Points on a hilly landscape, in no order, each with its height.
A climber steps from a point to the highest of its 2 nearest points, and stops where none of them is higher. Distance is the straight distance between rows; heights are no part of it.
leled (h 442): [ 2.61 -1.79 -2.60 -0.51  2.14 -0.29  1.68  0.14 -3.75 -1.30 -0.18 -0.99
  0.47 -2.10 -1.92  3.88  0.08 -0.08  0.05 -0.72  2.40 -0.26  0.63  0.37
  0.56  0.76  1.33  0.76 -1.64  2.61 -1.11  1.37  0.94  1.30]
refo (h 396): [-2.46 -2.27 -0.61 -0.67  0.74 -1.92  1.72  0.64 -0.74 -2.35  0.81 -1.18
  1.79  1.58  0.24 -0.29 -1.30 -1.31 -3.19  2.32  2.54 -0.19 -0.82 -3.12
 -1.89  3.84  0.42 -2.12  0.90  1.77  1.41 -0.64  1.69  1.24]
Zufes (h 180): [-2.45  0.45  0.37 -1.26 -1.69 -2.36  1.92 -0.21 -0.62 -0.45 -1.43 -1.93
  1.53 -0.80  0.23 -0.03 -1.07 -1.53  0.49 -2.80 -2.64  1.05  0.03  1.18
  0.46  0.06 -0.65  1.58  0.16 -1.23  2.67 -2.93 -0.85 -2.18]
kuv (h 261): [ 0.79 -0.83  1.95 -2.62 -0.66  0.32  2.65 -0.03 -1.40  2.59  0.92  0.92
  4.34 -3.22  1.18  0.66 -0.93 -0.53 -1.70 -0.11 -0.33  0.47  0.57 -0.03
  0.68 -0.56  1.38  0.86  0.12  2.24  2.29  1.59  1.46 -1.38]
Garal (h 30): [ 3.14 -0.06  2.45 -0.79 -0.14 -0.42  0.79 -1.57  1.07  0.22 -1.33  2.87
  3.24 -0.29  0.30  0.60  2.30  2.59  2.75  0.95 -0.87 -2.13  0.08 -0.28
 -0.29 -1.59  0.17  0.32 -0.24  0.46 -2.76 -1.86 -0.17  0.03]
des (h 268): [-3.63  1.80  4.22  0.61 -0.56  3.09 -3.22 -0.68  0.70  1.23  0.95  1.78
 -1.99 -3.35  0.88 -2.93 -0.52 -1.26  1.20  0.48 -2.05  1.71  2.49 -0.43
 -0.73 -1.38  2.07 -2.14  1.31 -4.43  2.41  3.23  1.85 -1.49]
zoda (h 207): [-1.26  0.45  2.63  0.15 -0.31 -1.18 -0.96 -0.03  0.97 -2.21  0.15 -0.58
 -1.13  0.55  1.41 -3.10  0.40  0.92  1.27  0.60  0.62 -0.37 -0.63 -2.90
  0.25 -0.70 -0.60 -0.57  0.49 -1.92  1.28 -1.56  0.92  2.08]
lebot (h 164): [-3.07  0.60 -2.76 -0.26 -0.64 -1.71 -0.02  0.32 -1.48  0.00 -0.44 -2.41
 -1.04 -0.86  0.07 -0.39 -1.02 -2.29  1.28 -2.46 -0.83  1.14  0.31  0.54
 -0.66  2.76  1.79  0.15  0.27 -1.24  1.35 -1.47 -2.50 -3.02]
tafov (h 489): [-0.33  1.41 -2.32  1.96  2.13 -0.97  0.51  0.21  1.36 -4.65 -3.52 -2.06
 -2.99  2.09 -0.94 -1.87  1.22  1.25  1.48  1.08  1.30  0.67 -0.87  0.30
 -2.90  4.61  1.45 -1.99 -0.85 -0.98 -2.59  1.04 -0.41  2.79]
zoni (h 375): [ 0.94 -3.87  3.21  0.15 -0.30  2.03  0.41 -0.96 -0.77  2.65  2.34  2.64
  2.23  1.81  0.72 -0.74 -1.01 -0.09 -0.90  4.18  3.20  0.33 -0.26 -2.65
  1.11  0.55 -2.54 -1.44  1.23  1.57  0.57  0.61  1.59  2.01]
vut (h 151): [-2.14  0.01 -3.71  0.95 -0.10  0.13 -0.87  0.41  0.68  0.20  0.84 -2.92
 -2.31 -0.63 -2.57  0.68 -0.46 -1.63  1.00 -2.37 -1.09  1.41  0.02 -0.52
 -0.15  2.74  1.78 -1.76  0.56 -2.37  0.30 -0.47 -3.27 -1.19]
Nere (h 428): [ 2.21  1.91 -0.71 -0.05  0.23 -0.20 -0.51 -1.02 -2.64  0.35 -1.99 -0.40
  0.83 -1.15 -0.32  1.52 -0.42  0.21  0.56 -0.26  0.25 -0.09  1.00  1.56
  2.19 -3.21 -0.63  4.38 -1.31  3.00 -0.82 -0.78  1.00 -0.50]
nuv (h 546): [-2.03 -2.02 -3.29 -1.24  0.83 -2.35  1.04  1.80 -2.58 -2.46  0.47 -1.23
  0.46  0.59 -0.13  1.75 -0.85 -2.33 -1.91 -1.31  1.20 -0.35 -0.28  1.52
 -2.25  1.53  0.23 -1.10  0.11  1.66 -1.62 -1.63 -1.41 -1.56]
Fozuf (h 46): [-0.62 -0.55  1.99  0.57 -2.36  1.31 -2.96  0.52 -0.20  1.45 -0.41  1.88
  1.87 -1.31  2.10 -2.10  0.76 -2.42  2.16 -0.63 -4.38  1.32  0.70  0.61
 -0.05 -2.66  0.26  1.42  2.34  0.36 -0.26  0.68 -2.46 -2.66]
muke (h 475): [ 0.59  1.67 -0.72 -0.01  1.53 -2.02  2.14  0.95  1.60 -1.09 -1.03 -1.75
 -1.51  1.24 -0.71 -0.41  1.65  2.47  0.65 -1.42  0.16 -1.39 -2.28 -1.79
 -0.17  2.09  2.24 -1.74 -0.32 -0.12  0.53 -3.40 -0.33  1.53]
Lamu (h 534): [-1.86 -3.45  1.80 -2.71 -2.11 -0.08  3.56 -1.05 -0.90  0.29  2.73 -0.04
  2.44 -0.27 -1.05  1.48 -1.68 -3.17 -3.65  2.14  1.29  0.84  0.88 -3.30
 -0.43  2.86  0.83  0.24 -0.18 -0.54  3.91  2.77  2.89 -0.42]
foni (h 366): [ 0.94 -1.68 -0.11 -1.14  2.18 -0.04  1.47  2.05 -2.76 -2.44  1.46 -0.58
  0.60 -0.47 -0.05  3.84 -0.23 -0.86 -0.64 -3.64  0.28 -1.32  0.45  1.42
  0.45 -3.46 -0.95  1.69 -0.28  2.00  0.02 -2.74  0.61 -0.49]
Nen (h 517): [ 2.08 -0.77 -2.90 -0.40  1.01 -1.49  2.88  0.86 -0.17 -1.41 -0.62 -1.36
 -1.67  3.38 -2.40  2.61  1.18  0.93  0.07 -1.18  1.20 -1.03 -2.54 -0.01
 -0.20  2.16  1.23 -1.20 -1.08  0.65 -0.58 -3.72  0.07  1.93]
futo (h 112): [ 0.68  5.80 -1.80  2.09 -1.16  1.35 -2.28 -2.59  3.52  0.37 -1.29 -2.71
 -4.61  0.21 -4.03 -0.20  1.55 -1.22  0.95 -3.24 -1.82  0.70  0.81  0.71
  2.37 -0.45 -0.41  2.82 -1.64 -0.96 -1.32  0.00 -1.64 -1.59]
nug (h 333): [ 0.95  1.42  1.95  0.86  0.40  0.14 -0.36 -1.33 -1.09  2.64 -1.35  1.37
  1.29 -0.55  1.66 -2.64 -0.99  2.06  1.33  2.38  1.63  0.42 -0.27 -0.69
  0.89 -0.92 -1.26 -0.12 -0.23  0.74  0.33  0.37  0.94 -0.66]
dukim (h 372): [-2.14 -2.26 -0.88  0.39  0.91 -0.70  0.25  2.01 -0.51 -1.43  0.89 -0.29
  0.66  2.81  0.54 -1.73 -0.22 -0.56 -1.60  1.77  1.62 -0.43 -1.33 -3.10
 -1.63  2.63  0.79 -2.33  1.40  1.92  0.21 -0.51 -0.91  2.36]
Nir (h 605): [ 3.00  3.35 -0.04  1.26 -0.09  0.62 -1.31 -0.35  1.11  0.45 -0.53  0.25
 -1.12  2.50  1.12 -0.39  2.73  2.61  2.14 -0.86  0.06 -1.29 -1.46 -0.71
  0.80 -2.50  0.63  2.51 -0.27  1.50 -2.54 -1.81  0.02  0.85]
Sibe (h 127): [ 1.77  3.95 -2.86  0.78 -0.09  1.90 -1.01 -1.31  3.26  0.48  0.29 -3.78
 -5.43  0.73 -5.11  1.14  1.78 -1.42  1.73 -4.68 -1.72  0.58 -0.64 -1.12
  1.27  1.35  0.99  0.47 -1.24 -1.81 -1.20 -0.97 -1.10 -0.84]
Rez (h 18): [ 1.94 -2.55  1.21 -1.28 -0.36 -0.65  2.60 -1.47  1.31 -0.89  0.38  0.79
  3.55 -3.10 -1.99  0.67  1.64  1.09  0.79  0.77  0.58 -1.28  0.35 -1.68
  0.05  1.70  1.26 -0.43 -0.85 -0.36 -0.56  2.47  0.28  2.06]
vazo (h 214): [ 1.91  1.74  0.46 -0.46 -0.66 -0.68  2.24 -1.38 -0.36  1.36 -0.12 -1.97
  0.63 -2.12 -0.71  1.85 -0.98  1.58 -1.16 -1.81  1.01  1.38 -1.12  0.59
  2.52  0.42  0.26  1.54 -1.23  0.36  3.47 -1.90  1.46  0.27]
Furen (h 563): [ 2.18 -1.94 -0.92 -0.42  0.55 -0.29  2.45  1.11  0.85 -0.62  1.61  0.76
  0.53  2.77 -1.97  3.39  1.48  2.01 -1.73  0.18  1.87 -2.37 -1.55 -0.16
 -0.72  0.39  0.71 -1.57 -0.44  0.58 -0.94 -2.00  0.10  3.06]
gadof (h 492): [-1.53 -2.57 -0.89  0.07 -0.90  0.46 -1.26  1.80 -0.46 -0.49  1.80 -0.49
 -1.49  3.51  0.38  0.96 -0.10 -1.56 -0.41 -1.46 -0.08 -0.44 -0.79 -0.16
  0.86 -0.45 -1.53  0.70  0.98 -0.05  0.96 -3.59 -2.75  1.48]
tul (h 558): [ 2.34  1.32 -0.62  0.93 -0.49  0.78 -1.54  1.11 -0.86 -0.15  1.27 -0.56
 -2.10  3.56  2.29 -0.66  1.87  0.82  1.74 -1.10  0.65 -0.43 -1.68 -3.44
  0.48 -1.21  1.38  1.56  0.53  0.83 -1.21 -1.79 -0.58  2.91]
zomoz (h 462): [-0.66  0.75 -1.09  2.61 -0.51  2.20 -2.35 -0.23  3.00 -0.30  2.89 -1.57
 -4.33  1.57 -2.68 -0.16  1.02  0.87  0.79  0.21  1.04  0.35 -0.08 -2.03
 -1.02  0.27  0.72 -3.30  0.86 -3.85 -1.50  1.52 -0.94  2.62]
moba (h 499): [ 0.14  0.00 -3.09  1.92 -0.20  2.81 -1.61  1.75  1.54  1.17  3.02 -1.02
 -3.86  3.58 -1.77  1.01  1.58 -0.09  0.16 -1.64  0.13 -0.13 -1.29 -2.06
 -0.16  0.83  1.49 -2.10  1.18 -1.07 -0.97 -0.49 -2.89  2.55]
dofu (h 95): [-0.26  5.17 -0.64  1.89 -1.50  0.31 -2.89 -1.73  2.08  1.23 -1.93 -0.52
 -2.07  0.00 -0.96 -1.19  0.29 -0.59  0.00 -1.49 -2.99  1.17  0.69  3.41
  2.20 -2.16 -1.65  2.84 -1.02 -0.75  0.11  0.27 -1.26 -3.09]
pobi (h 397): [ 1.93 -0.67 -2.00 -1.19  1.78 -0.68  1.77  0.01 -3.89 -1.19 -0.76 -1.18
  0.41 -1.64 -1.44  3.91 -0.06 -0.74  0.54 -2.42  1.05 -0.51  0.76  1.57
  1.29 -1.42  0.43  2.56 -1.52  2.39 -0.38 -1.73  1.16 -0.85]
buv (h 491): [-3.24 -2.07  1.81 -2.68 -0.34 -0.56  3.71 -0.66 -0.11  0.35  0.38  0.21
  2.41 -0.39 -0.48 -0.88 -2.18 -1.32 -1.84  2.94  1.04  0.63  1.54 -2.71
 -0.70  2.78  0.24 -1.29 -0.63 -1.68  3.95  1.88  3.89 -0.42]
Zomir (h 239): [ 0.87  0.57  2.86  3.47 -1.85  3.46 -3.34 -0.49  3.80  0.03  2.18  0.81
 -0.48 -1.02 -0.09  0.39  0.89 -0.61  0.40 -2.78 -5.41  2.07 -0.25 -1.21
  1.48 -1.57 -0.56 -0.30  3.93 -3.64  0.33 -0.63 -0.02  0.33]
puna (h 285): [ 3.91 -2.27  1.43 -0.53  3.06  2.56 -0.12 -0.40 -2.66  3.64  0.29  2.54
  1.43 -1.23  1.03  1.41  0.20  1.68  1.30  1.60  0.50 -0.91  0.33  2.46
  1.54 -2.89 -1.78  0.37  0.04  2.70 -2.35  0.53  0.35 -0.01]
labi (h 539): [-1.28  0.24 -1.14 -0.03 -2.58 -1.43 -1.67 -0.65  0.69 -0.74 -0.32  0.65
 -0.11  1.28 -0.09 -0.48 -0.27 -0.68  0.05  0.10 -1.42 -0.07 -0.26  3.27
  0.26 -2.69 -3.00  0.29 -0.31 -1.72 -0.77 -0.95 -1.53 -1.27]
kino (h 470): [-1.06 -1.10 -2.68 -1.78  0.39 -2.72  1.47  0.88 -1.15 -2.36 -1.88 -0.80
  2.39 -1.21  0.49  0.61 -2.01 -0.68 -1.92  0.73  1.10 -0.28  0.31  2.00
 -3.00  2.05  0.15 -0.80 -0.44  1.81 -1.56  1.29 -0.16 -1.29]
rit (h 41): [ 1.21  0.44  1.73  0.88 -0.58  1.51 -3.07 -0.18  1.13  1.28 -0.33  1.85
  1.12 -0.49  1.23 -2.06  2.45 -0.17  4.20 -0.45 -3.63 -0.35  0.70 -0.71
 -0.32 -1.83  1.10  1.29  1.68  0.24 -2.27 -0.60 -3.11 -1.40]
dar (h 252): [-1.75  2.38  3.33  2.50 -1.16  2.86 -3.39 -0.67  2.86  0.11  2.82 -0.14
 -1.76 -3.03 -0.13 -0.78 -0.66 -0.67 -0.34 -1.54 -3.07  2.23  0.78 -1.09
  0.46 -2.10  0.41 -1.78  2.49 -5.04  2.46  0.94  1.31 -0.14]
Mubo (h 510): [-0.07  4.13 -3.31  1.08  1.59 -2.70  1.75 -0.99  2.34 -1.51 -4.63 -1.89
 -1.96 -1.80 -1.56  0.08  0.94  1.95  0.19  0.08  1.15 -1.07  0.58  1.97
 -0.77  3.29  0.66 -0.06 -1.85  2.27 -1.45 -1.13 -0.56 -1.80]
vevad (h 395): [-1.82 -4.79  3.29 -1.81 -0.08  1.73  0.66  1.21 -0.45  3.38  1.37  2.72
  2.82  2.08  1.24 -0.74 -1.42 -2.08 -1.08  3.57  1.33 -0.12  0.80 -1.33
  1.24  0.84 -2.33 -0.92  2.17  2.02  1.69 -0.89 -0.09  0.32]
bila (h 194): [-0.58  2.08  1.51 -0.82 -0.54 -2.04  1.62 -0.56  1.42 -0.53 -1.70 -1.70
  1.19 -1.45 -0.07 -0.05 -0.38  1.32  0.28 -2.44 -1.83  0.18 -0.53  0.71
  1.82 -0.55 -0.50  1.42 -0.04 -1.03  2.44 -3.52  0.17 -0.75]
sos (h 327): [-1.20 -2.51  2.19 -0.94 -1.10  0.56 -0.77  2.66 -2.15 -0.94  2.31  1.06
  1.42  1.08  3.04  1.36 -1.02 -3.00 -2.91 -1.67 -0.33  0.20  0.15 -0.20
 -0.82 -3.16 -1.56  2.48  2.36  2.35  1.36 -2.11  0.15 -0.13]
paba (h 218): [-0.59  1.07  2.62  1.44 -1.92 -1.02 -2.02  0.24  1.66 -2.31  1.02 -1.35
 -1.63  0.76  2.03 -1.65 -0.04 -0.37 -0.40 -1.59 -1.93  0.59 -1.64 -2.19
  0.85 -1.36 -1.59  1.03  1.56 -2.44  2.25 -3.16  0.68  1.11]
Peg (h 139): [ 0.86  1.84 -3.55  1.69  0.02  1.81 -0.38 -0.62  1.57  0.46  1.47 -3.80
 -4.57 -0.28 -4.00  1.78 -0.08 -1.45  1.51 -3.73 -0.52  1.87 -0.49 -2.42
  0.94  2.90  1.99 -2.20  0.36 -3.01  0.32 -1.21 -1.07 -0.12]
zur (h 227): [-0.56 -0.32  2.33  1.96 -2.83  0.42 -2.24  1.32  2.46 -2.40  1.72 -0.46
 -0.61  0.31  2.42  0.38  1.40 -1.91 -1.36 -3.26 -5.59  1.19 -1.15 -1.56
  1.18 -1.00 -1.40  1.98  3.59 -2.66  1.18 -2.46 -0.86  0.55]
zeg (h 269): [ 1.84 -3.07 -0.38 -1.62  3.35  0.40  0.37  1.02 -2.67  3.05  0.14  1.85
  1.25 -2.01  0.99  2.04 -0.87  0.61 -0.19  1.50 -0.08 -1.46  0.65  3.35
  0.95 -2.56 -2.49 -0.39  0.15  1.50 -1.33  1.64  0.12 -0.74]
sako (h 550): [ 2.50  3.44 -1.91 -0.04  0.63  0.94 -1.87 -0.07  0.33 -0.02 -0.81 -0.30
 -2.46  2.95 -0.95  0.92  2.65  0.77  1.61 -2.15 -1.40 -2.13 -0.28  1.18
  1.40 -2.88  0.77  3.68 -1.43  2.04 -3.47 -1.84 -0.89 -0.14]
zik (h 351): [-2.56 -0.48 -0.70  1.87  2.02  0.29 -0.92  1.57  0.19 -0.70  0.11 -0.38
 -0.98  2.23  0.91 -3.73 -0.13  0.29  0.58  1.96  0.90  0.39 -0.92 -2.90
 -1.55  3.05  1.46 -3.09  1.24  0.07 -0.29  1.68 -1.22  2.52]
keza (h 328): [-1.45  1.96 -1.02  1.33  0.89 -0.12 -1.93  0.51 -0.38  1.18 -0.99 -0.47
 -0.81  0.24  1.29 -3.73 -0.61  1.12  1.67  1.80  0.91  0.41  0.04 -0.89
 -0.60  1.08  0.79 -1.52 -0.22  0.01 -0.61  1.96 -1.06 -0.14]
vasov (h 25): [ 3.69 -0.74  2.12 -0.27 -0.11 -0.17  1.56 -2.07  1.09  0.51  0.06  2.14
  3.38 -1.88 -0.87  0.71  2.46  2.77  1.31  1.24  0.85 -1.54 -0.02 -1.23
  0.23 -0.43  0.71 -0.30 -0.83  0.66 -2.03  1.12  0.63  1.56]
dezu (h 71): [-0.19  1.85 -2.05 -1.88 -1.24 -1.43 -0.36 -0.59 -1.62  1.83 -2.85  1.77
  0.29 -1.40  2.52  0.44 -1.84  0.21 -1.27  2.27  0.24 -0.17  1.63  3.07
 -1.30 -1.31 -1.02  1.80 -1.87  0.71  0.32  2.81  1.19 -3.72]
Ridum (h 292): [ 2.72 -2.89  2.83 -0.61 -1.06  1.24  0.79 -0.01 -0.52  0.17  2.87  1.16
  2.47 -0.70  0.58  2.25  0.59  0.14 -1.77 -0.99  0.55 -0.03 -0.43 -1.64
  2.16 -1.41 -0.67  1.68  0.80  0.83  1.74 -1.06  1.13  2.60]
kosib (h 311): [ 1.38 -0.98  2.50 -0.23 -1.73  0.59 -0.86  1.19 -0.73 -1.00  1.35  1.09
  2.11  0.25  2.75  0.71 -0.40 -0.65 -1.75 -2.10 -1.83  0.89 -1.26  0.33
  1.09 -3.13 -1.75  3.07  2.04  1.34  1.56 -2.85  1.17  0.20]
leme (h 561): [ 0.37  0.65  1.48  1.36  1.04 -0.91  1.37 -0.89  2.26 -2.16 -0.68  0.38
 -1.20  2.48 -0.82 -1.61  1.27  3.96  0.96  2.45  3.20 -1.36 -1.34 -0.96
 -1.38  1.08 -0.89 -2.52 -0.98 -1.78 -2.39 -0.07  2.36  3.59]
Bof (h 441): [-3.46 -0.60  0.86 -1.14  2.16 -1.51  2.43 -0.13 -0.06 -2.19 -0.66 -1.29
  0.58 -0.60 -0.18 -2.54 -2.27  0.43 -0.91  1.81  2.34  0.05  0.30 -1.78
 -0.83  3.99  0.30 -2.88 -0.26 -1.03  2.96  0.59  3.32  1.46]
Pori (h 482): [-2.32  0.37 -1.24  1.47 -2.64  0.64 -3.10 -0.49  1.56  0.77  1.42  0.21
 -1.26  0.71 -0.27 -1.08 -0.99 -1.53 -0.04  0.22 -1.34  1.18 -0.05  1.43
 -0.20 -1.36 -0.99 -0.93  0.61 -3.37  0.07  1.26 -2.38 -1.36]
tob (h 452): [-1.68 -3.53 -1.53 -1.54  0.59 -0.15  1.27  1.54 -2.27  1.86  1.18 -0.30
  0.46  2.06 -0.61  1.64 -1.96 -0.79 -1.48  0.72  1.56 -0.31 -0.47  1.04
  1.23  0.74 -1.53 -0.73  0.12  0.68  1.93 -2.42 -1.22  1.25]
sevip (h 284): [-4.24  1.93  2.27  0.07  0.37  1.58 -2.51 -0.96  0.52  1.50 -1.47  1.65
 -2.41 -2.71  1.65 -4.81 -0.78  0.38  2.56  2.12 -1.08  0.47  2.71  1.14
 -0.96  0.52  1.10 -1.60 -0.47 -3.18  0.65  4.13  0.62 -2.41]
let (h 36): [ 0.98 -0.85  2.95 -0.25 -0.70 -0.11 -0.63 -0.57  1.56 -0.02 -1.14  2.42
  1.75  0.98  1.20 -2.27  2.42  1.39  3.97  0.81 -2.24 -1.16  0.10 -1.27
 -0.52 -0.86 -0.07  0.05  1.36 -0.45 -2.16 -2.06 -1.64 -0.45]
tutub (h 53): [-2.05  0.87  2.83 -0.24 -2.91  0.61 -2.22  0.02 -0.44  1.97 -1.56  2.76
  1.41 -0.55  3.13 -3.09 -0.45 -2.22  1.24  1.40 -3.66  1.86  1.28  0.82
 -1.61 -2.12  0.65  0.46  0.92 -1.46  1.03  2.69 -0.24 -4.11]
mufa (h 469): [-0.39  2.04 -1.53  0.41 -0.89 -2.24 -0.51 -0.92  2.77 -1.98 -1.32 -1.01
 -1.71  0.96 -1.25 -1.64  0.63  1.55  0.79 -0.04  0.74 -0.79 -0.35  1.42
 -0.82 -0.91 -1.42 -0.98 -1.55 -1.32 -1.79 -0.51 -0.86 -0.36]
gulu (h 81): [-1.16  4.26 -1.69 -0.45 -1.30 -1.21 -1.62 -1.62 -0.22  2.11 -3.06  1.38
 -1.12 -0.88  1.56 -0.10 -1.20  0.18 -0.68  1.02 -0.94  0.50  1.60  3.54
  0.22 -1.96 -1.23  2.63 -2.01  0.01  1.16  1.26 -0.13 -4.44]
gesa (h 625): [ 1.58 -0.82  0.69  0.97 -0.44 -0.75  1.23 -0.91  1.78 -1.18  1.46  0.46
  0.56  1.90 -1.39  0.81  0.61  2.29 -1.89  1.75  3.43 -1.02 -1.66 -1.47
 -0.57 -0.07 -0.78 -2.00 -0.66 -0.36 -0.70 -0.35  2.02  3.35]
nofe (h 427): [ 0.81  1.68 -3.08 -0.66  1.52 -2.89  2.35 -0.28  0.01 -1.17 -2.94 -0.75
  1.55 -2.90 -0.74  1.40 -0.78  1.70 -1.68  0.19  1.40 -0.72  0.34  2.30
 -1.33  2.63  0.71 -0.47 -1.47  3.19 -1.07  0.78  0.21 -1.29]
sozar (h 307): [ 3.28 -0.36  2.66  0.42 -0.07  2.01 -0.43 -2.07 -1.09  3.43  0.55  2.56
  2.13 -1.29  0.88  0.47 -1.01  1.63 -0.12  1.56  0.81  1.21 -0.57  1.76
  1.96 -2.01 -1.53  1.26 -0.61  0.76  0.25  0.64  1.53  0.08]
tov (h 279): [ 1.96 -2.78  3.80 -1.41 -0.68  1.11  1.86  0.06 -0.12  1.99  2.65  1.03
  3.74 -2.60  0.71  0.31  0.03 -0.96 -0.85  0.31  0.02  0.50 -0.03 -2.70
  1.92 -0.08  0.54  0.61  1.58  1.62  2.50  0.98  1.25  1.31]
Nak (h 453): [-1.15  3.88 -2.10  1.19  1.96 -2.56 -0.02 -1.13  3.61 -1.13 -4.11 -0.85
 -1.62 -1.96 -0.50 -2.23  0.86  2.55  1.09  1.06  0.14 -1.46  1.17  2.22
 -0.82  1.92 -0.35 -0.51 -1.62  0.47 -2.10  0.79 -1.40 -1.65]
lor (h 423): [-1.03  2.35 -1.25  2.14 -1.35 -0.42 -2.11 -0.71  3.62 -2.99  1.11 -1.67
 -3.47  0.61 -2.06 -1.51  1.64  0.58  0.44 -0.83  0.36 -0.51 -0.08 -0.62
 -2.04 -0.21  0.41 -2.05 -0.55 -3.18 -1.95  1.01 -1.08  0.40]
nuko (h 356): [ 0.36 -0.98  3.50  0.63 -0.73  0.89 -0.54 -1.20 -1.21  1.80  1.03  2.22
  1.33  1.77  1.83 -3.09 -1.72  0.37 -0.25  4.42  2.58  0.73 -0.23 -2.09
 -0.06 -0.83 -2.26 -1.61  0.04  0.41  0.13  1.27  2.10  0.33]
rega (h 348): [-0.16 -3.95  1.98 -0.77  2.80  1.17  1.79  3.15 -2.95 -1.18  2.43 -0.06
  1.25 -0.67  0.66  4.53 -1.09 -1.83 -2.23 -2.26  0.92 -0.82  1.29  0.91
  0.03 -3.99 -2.00  1.72  1.07  1.57  0.95 -0.78  0.66  0.08]
Sav (h 484): [ 1.47  2.31 -1.90 -0.31  1.17 -0.09 -1.53 -0.25 -0.83  0.03 -1.85 -0.31
 -0.83  0.14 -1.05  1.16  0.57  0.30  0.36 -1.50 -1.09 -1.44  0.71  3.39
  2.02 -4.05 -1.33  3.83 -1.32  2.32 -2.63 -1.19 -0.64 -1.90]
sagad (h 509): [ 1.89 -2.98 -0.94 -0.42  0.70  0.50  0.67 -0.50 -2.32  0.21  2.40  0.42
  0.99 -2.80 -1.20  2.42 -0.24 -0.56 -1.92  0.80  2.11 -0.31  0.69  1.03
  0.63 -0.20  0.80  0.14 -1.92  1.13 -0.31  5.01  0.74  1.45]
vasa (h 306): [-2.79  1.92 -0.72 -0.60  0.39 -0.18 -1.01  0.14 -0.38  1.67 -2.08  0.35
 -1.27 -0.36  2.15 -4.26 -2.31  1.14  0.86  2.66  0.46  0.34  1.30  0.94
 -1.53  1.72  0.71 -1.45 -0.91 -1.11  0.85  3.38  0.25 -2.36]
fol (h 556): [-0.01  0.26 -4.52  0.86  1.50 -1.84 -0.28  0.55  1.32 -3.55 -3.44 -1.47
 -1.56  1.17 -1.05 -0.60  0.67  0.23  1.30  0.40 -0.18  0.14 -0.14  1.55
 -2.74  4.13  1.34 -1.20 -0.75 -0.46 -3.81  1.66 -2.34  0.76]
tem (h 418): [-2.27 -3.66  0.80 -2.73  0.66  0.47  2.25  2.47 -2.22  3.75  0.81  1.08
  2.76  1.09  1.73 -0.36 -2.12 -1.57 -1.47  1.75  0.46 -0.22  0.25  0.21
  0.52  0.89 -0.82 -1.25  1.39  2.25  2.19  0.09 -0.59 -0.27]
Bez (h 603): [-0.71 -3.47 -0.62 -1.22 -1.17 -0.10  1.82 -1.02 -2.10 -0.40  3.48  0.10
  1.59 -1.15 -1.28  1.83 -0.73 -2.75 -3.79  1.45  2.06  1.08  0.65 -0.54
 -0.56  3.60  2.19 -0.13 -1.93  0.22  2.09  4.82  1.53  0.22]
Dut (h 60): [-0.65  1.52  2.68 -2.36 -2.39 -0.50  0.64 -0.48 -0.72  3.02 -2.76  3.24
  2.68 -1.09  2.82 -1.12 -1.07 -0.61 -1.07  2.68 -2.08  1.15  1.30  1.80
 -1.50 -2.06 -0.58  0.60 -0.56 -0.26  1.52  1.87  2.22 -4.11]
nor (h 516): [-0.64  2.36 -0.12  2.00  1.96 -0.91  1.20  0.36  1.19 -3.36 -2.79 -0.82
 -3.00  2.40 -0.34 -2.33  1.83  3.50  2.44  1.60  2.63 -0.71 -1.12 -0.84
 -1.99  2.86  0.56 -2.03 -1.27 -1.03 -3.12  1.14  1.41  4.23]
kani (h 286): [ 3.50 -1.29  3.04  0.39 -0.91  3.04 -0.49 -1.91 -1.22  2.90  1.32  2.11
  2.36 -2.97  0.75  1.78 -0.45  0.58 -1.36 -0.75 -0.96  1.24  0.44  3.14
  2.92 -2.65 -0.92  3.28 -0.09  0.76  1.47  1.96  1.96 -0.64]
seta (h 656): [-0.33 -1.16 -4.88  0.14  1.11 -1.37 -0.49  1.79 -0.53 -4.05 -1.10 -0.91
 -1.28  2.18 -1.73  1.18  0.95 -1.30 -0.66 -1.07  0.01 -0.47 -0.91  1.59
 -3.26  3.38  2.19 -1.89 -0.09  0.79 -3.82 -0.34 -2.18  0.25]
gafer (h 238): [-0.14 -0.07  0.08 -2.05 -0.60 -0.61  3.58 -1.22 -1.71  2.31 -0.48 -1.03
  2.43 -3.61 -0.34  1.57 -1.62 -0.17 -1.12 -0.45  1.21  1.47  0.77 -0.25
  1.09  2.37  1.79  1.02 -1.49 -0.08  3.90  1.30  1.24 -1.37]
gofen (h 526): [ 0.46 -0.64 -2.65  0.64  0.10  1.01 -1.38  2.29 -0.44 -0.76  1.74 -0.32
 -2.85  3.96  0.31  0.81  1.33 -0.85  0.97 -1.68 -0.10 -0.70 -1.32 -2.45
 -0.80  0.28  1.93 -0.32  1.03  0.29 -0.89 -2.21 -2.44  2.70]
Litun (h 251): [ 0.13 -2.54 -2.34 -1.69  4.29 -0.29  0.52  2.52 -4.32  0.12 -0.56  0.11
 -0.16 -1.18  0.80  2.64 -1.40 -0.58  0.02  0.89  0.45 -1.94  1.18  2.85
 -0.77 -2.75 -1.79  0.01 -0.49  2.30 -1.81  1.93 -0.03 -1.02]

Call two points neighbours if one is among the 2 nearest of the other. Go from one point of each pair to the other, from neighbour to neighbour, staying as high as possible. Name the lowest point that can't be avoided.
Bez, labi | pobi
Nir, seta | lor
seta, gesa | tafov
Mubo, labi | Nak

For each start below, name the point where the climber stops.
nuko | Nir
gafer | Bez
gulu | Bez
zoda | Bez
vasov | Bez
zomoz | Nir
